A landscape with many peaks, sampled at points; each row gives a point and its height.
From any point a climber steps to the highest of the 2 points nearest to it. It stops when none of these is higher. Distance is the straight distance between rows; heights are no part of it.
kaso: [  6 -23  -6   6   1  -1   2   7  -4   8   3  15  10  19   8  13   4  -4
  -2   8  -8 -12  -4]  height 399
muted: [ -6 -14  -9   3   7  -8  -1   6   2   9 -15 -10  -2  25 -28   9 -14  -4
   9  10 -26 -16   1]  height 365
lili: [ -8 -22 -16 -17  11   9  -8   9  -5 -12  -9   0  13  18 -21  -4   9  -1
 -16  13  -4 -15 -18]  height 447
taba: [ -7  -4 -18 -15  12  10  -4   9   4   3 -12  -7  10  21 -24 -11   2   7
 -15   6  -8  -5  -8]  height 464
tese: [  8  -3  -2  23  -1 -27   6 -10  13  17 -16   4   2  -6  12  16 -12  -5
  10   0  -4   6   3]  height 299
Dup: [-10  -6  -3 -21  -3  26  -8 -23 -11   4  -9  18  18  -3 -10   2  -5   4
  -9  -5   2   4  -6]  height 488
vuba: [ -1   8 -11 -11  14  12   1   9   0  -1   1  -5  -1  15  -7 -19   9  -4
 -23  11   0   7  12]  height 528
Resu: [  1   0 -11 -12  -2  -6 -17  -9   1 -10  10 -12  -3 -21  11 -12  15   4
   0  -3   0  -1  -7]  height 241
luzu: [  0  19   9   8  -2 -14  17  12   2  -4  12  14 -11  -9  20  -6   3  -9
   4   0  14   0   6]  height 12
Memi: [  2  -5  12  21   1   4   0  13  -2  -5  -4  -5 -16   6  -5 -11  14   7
 -12 -17  -1   4  21]  height 355
Dulip: [  8  -8  17  16 -11 -28  14   5   3  -2   5   5   8 -11   2  13  -2  -4
  22   7  12  -7  -3]  height 24
Mev: [ -6  18   1   0  -8  20 -10  -1  -5   2   4 -11 -14 -13  -5 -17   3   0
  -3  -6  -8   1   1]  height 433
Zosu: [  7   1 -13 -20  -6   0 -28 -18  -7  12  -3  -1  12   1   7  11 -16  -4
  10   1  -1  -5 -16]  height 414
Lukir: [-11   1   0 -13  -2  19 -13  -2   7   0 -11 -12   4  -1 -11 -14  10  19
  -9 -14  -4  -3  -4]  height 507
zutov: [  3   0   4  13  -3  -9   4  18   1   1 -13 -13 -20   4  20  -1  -7   7
   3  -2 -15  11   9]  height 335
Dopo: [ 11   7   0  14   4 -10  -1   1  11  13 -17  -2 -12   0  21  13 -15  -2
   7  -8 -16  11  -6]  height 317
gadu: [  1   1  11  10  -7 -18  20  14   5   0  -1   9 -11  -1   9   7 -10  -3
  14   1  11   2   0]  height 18
vatom: [ 13   6 -20  -6   2  -6  -5   3   8  -2  21 -18  -5 -17  15  -8   6   5
   2   9   2   0   1]  height 248
tega: [  8  -7 -12  -9   9  -9  -5  13  -4  -2   0  -4   7  22  -7 -20  11   1
 -17   7  -3   3  15]  height 502
pefon: [  5   5  13  23  -6   7   5  10  -3  -3 -11 -16 -27  -7   2  -6  -3   9
   4  -9  -5  11  20]  height 345
Tanot: [ -3   8  -7  -4   1   2 -16 -17  -6  16   3  -8  -1  10   2   7  -6  -6
   4  -8 -24   2  -3]  height 309
Lirev: [ -9 -24 -10 -14   2  12   7  15   2  -4   0  24   3   8 -10  -3   1   1
  -8   3  21  -7 -23]  height 406
burod: [ -1   5   1  -2  -4  -8   0  10  -1   8   0   6 -13  -2 -13 -25 -11  -2
   9  -7   3   0  26]  height 515
lufol: [  6   3  -7  17  12   4  10  -6  18   7   0  11   3   0  -4  -9  -1   4
 -20  -7   1   3  29]  height 563
tun: [  2 -23  13   5 -11  -6   5  14 -16   3  -2  18   4  25  10  16  10 -10
  -3   2 -13  -6 -11]  height 381
bogu: [ -8   3  16  11   7   6  21   1  -2 -15   1 -12   2   8 -26  16   7  12
   2   7   1   4  13]  height 387
Dip: [ -3  -6  24  16   2   1  12  13  -6  -9  -9  -2 -21  25 -15   8   1   9
   0  -9   2   1   5]  height 398
baru: [-12   9 -12 -22  -1   8  -1   1  10  -7  -1 -17  -2  -7   6 -11   1   9
   3  -3   5  -3 -23]  height 188
lunug: [ 18  13  16  16  -4  -7 -13  -4   1   2   5  10   3 -21  10  -5  -2 -12
   3  -3  14   6  12]  height 405
tegi: [ 1 10  7  4 -6 -3  9  5 -8  0 15  0 -1  3 -6  5 -7  0 17  0  8  2  7]  height 10
rupi: [ -2   4  -5  -3  -1  12   4   5   2  -3   4  -6  -4  -6   5   2   8  13
  -1  -7   6   7 -18]  height 206
Zovo: [ 11   6  10  19   0   9   5  -6 -12  -4  16 -10  -4  -3   4   6  14   1
  -6  -7   1   4  21]  height 191
vaz: [  5   6   6  -1   0 -12   9  17   1   3  -4   9  -8  20  -6 -18 -19  -4
   0  -4   7 -13  24]  height 544
zisas: [-12  -2  20  11   4   0  22  12  -5 -13  -6 -19 -21  14 -22  12   0  12
   4   6   8   5   0]  height 393
Nunap: [-12 -18  -8 -14   2   6  -1   4  -5  -3   4   7   2  10 -11   3  10   0
  -3   6  -1  -8 -20]  height 426
bomu: [  2  -3  -3  17  -3 -34  14   0  19  10  -9   4 -11  -5  21   7  -4  -2
   2   1  -5  -3  13]  height 290
linek: [  1  15   2  -5  -6  -2 -10   6  -2   5   2 -15 -13  -4  -5 -19  -5  -2
   9  -2 -11   1  11]  height 474
Bofug: [  0 -19   2  10   0   4  12  12   5   3 -18  22   4  -4   3   7   0   8
   7  -2 -10   7 -11]  height 418
Lurur: [ 14  -1  -8  11  -1 -21   0   4  12   2   5  -7  -2 -16  23   3   0   2
   6   1   0   5   3]  height 275
Dero: [  6  17   3  -3  -3  17  -2  -1 -10  -6  15  -7  -7  -6  20   9  10  -5
  -6   2   8   9 -11]  height 233
sug: [  2  17   2   9  -1  27 -14 -10 -14  -5  17  -7 -10 -16  16  -5   3 -17
  -6   7  14   5  -7]  height 268
keto: [  0  11  -7  17   7  15   6  -4  10   8  14   2  -9 -12  -9  -9   7  -3
 -11  -6   3  -1  21]  height 597
Mas: [  7  19  11  17   0  21  10  -2 -10  -5  12 -10 -10  -5   8  11   8   1
   2  -6   4  11   0]  height 208
vodu: [-15   2  -6 -41  -4   1  -7 -18  -6 -20  -2  -6  17 -14  11   6 -27  -6
  -4   7  18   0 -22]  height 124
Kur: [  2 -13   4  10  -7 -22   6  -7   2   4   8  15  17 -15  -6  13  11 -17
  15   8   3  -3  -6]  height 31
kitu: [  7   9  -1  -5  -3  -1  -8  -1   3  -5   8   1   0 -24   2  -9  -4  -1
  11  -2  26   3  -8]  height 402
lovez: [ -6  -5  -8  -1  12 -14  -1  -5   1  -1  -9 -20  -4  22 -21   3  -3   1
  -2  12 -21  -1  20]  height 357
Fet: [  1  -7 -10 -12  11  -2   2  20  -2  -7 -13  -5  13  17 -15 -11   0  12
  -3  19  -9   4  -1]  height 478
vimo: [ 14  17  15  -9  -7  -5 -25  -9   1  -4   6   8  14 -22  -3 -10   1 -13
  12   8  18   7   4]  height 661
Lunu: [-20  14 -15 -34   0  -1   0  -8   8 -10  -1  -7   3 -20   8  -6 -14  -1
   1   6  13   7 -25]  height 164
tudu: [  6  -4   0   7  -2   0 -10 -15  -5   7   6 -17  -2  15  -7  14   1   3
   4 -11 -18  -7   7]  height 346
miv: [ -6  17  -5   3  10  25   1  -4   0   0   9 -13  -2  -2  -9 -12  14  -5
 -23   8  -5   5  21]  height 558
butik: [  6  17  12  10  -6  11 -22  -3  -8  -1   6   4  -7 -24  17 -14   0 -20
  -4  11  13   6   3]  height 318
tavu: [ 10   1  -1 -11  -4   1 -19 -18 -10  12  -4  -5  23   3   2  13 -11   5
  11  -1 -22  -3  -7]  height 322
felok: [ -3 -13   9  18  -3   1   6  -3   4   6   5  12  -7  -3 -29  -5   6   4
   9 -24   6  -5  -1]  height 356
Kosap: [-23   7  -4 -36  -2  -3   1 -14  -6  -7   8   8  20 -10   1   4 -16  -6
   0  15   4 -13 -21]  height 86
garan: [  0  -7   2  12   0  -7  20   6  13  -1  -9  25   6   2  18   6   4   2
  -6 -12   1   0  -1]  height 436
Neb: [  3  -8  11  11  -4  -4  -3   2  -5   6   0  11  -8  -5  -3  -7   8   3
   3 -20   2   0   4]  height 380
Kazaz: [  5  -8  -5 -17  -6 -17 -17  -3   2 -11   7   0   3 -21   9  -6  10   0
  12   1  24  -1 -15]  height 311
Digu: [  2 -22  -2   6   0 -16   1  12   3  10 -17  -3  -9  27  -6  11 -12  -6
   7   7 -18 -10   2]  height 371
pak: [ -5   5  -9 -14   4  28  -1 -16   9   5  -5  -3  10   1 -12  -1   3  15
 -10  -8   6   0  -5]  height 552
Nida: [ 14   9  -7  15  10  12  12  -3   7   2  10  13   3  11  16   9  -3  -1
 -20  -1   3  -1  24]  height 527
Rapub: [ -8   2   5  -8  -2 -15   7 -16  -7   1  17  11  25 -17   1  14  14 -15
  13  19   1   4 -10]  height 41
fizo: [  0 -10  11   9   2   3   9  14   3  -1 -18   5  -5  16  -9  -1  -2  11
  -2 -10  -6  10  -4]  height 407
vof: [ -3 -15 -16 -23   0  15 -20 -24  -5   7  -6   8  18   2   6  12 -12   4
  -4   4  -4   0 -15]  height 549
zuf: [  4 -20  -6   7  -5 -14  11   9   7  10  -7  17   4  22   3   9 -18  -7
   9   2  -2 -22   4]  height 382
Mabal: [-14   3  -4 -26   4 -14  -7 -19  -4  -3  10   9  17 -15   1   4   4 -15
   3  13  -2  -1 -15]  height 60
mula: [-16   7  11 -11  -7  11 -14 -12   0  -6  -6 -14  -4 -20  -5 -18  14   9
  -7 -16  -4   0 -10]  height 465
Mis: [13  7  0  9  4  3 13 -2  5 -1 -2 19  5  2 37 11 -1 -1 -8 -9  5  2  7]  height 476
reke: [ -2  -5   4   4  -1   3   5   2  -9 -10   6 -16   4  18 -17  12   6   9
   5   3 -11  -8   4]  height 375

Two climbers start at each pair of points below. Name the first point that both come to, or write -.
tudu / felok | fizo
baru / Tanot | -
Nunap / Bofug | keto

For each start below, name the point where the climber stops.
gadu | vimo
lovez | keto
Lirev | keto
Lunu | vimo
Mas | vimo
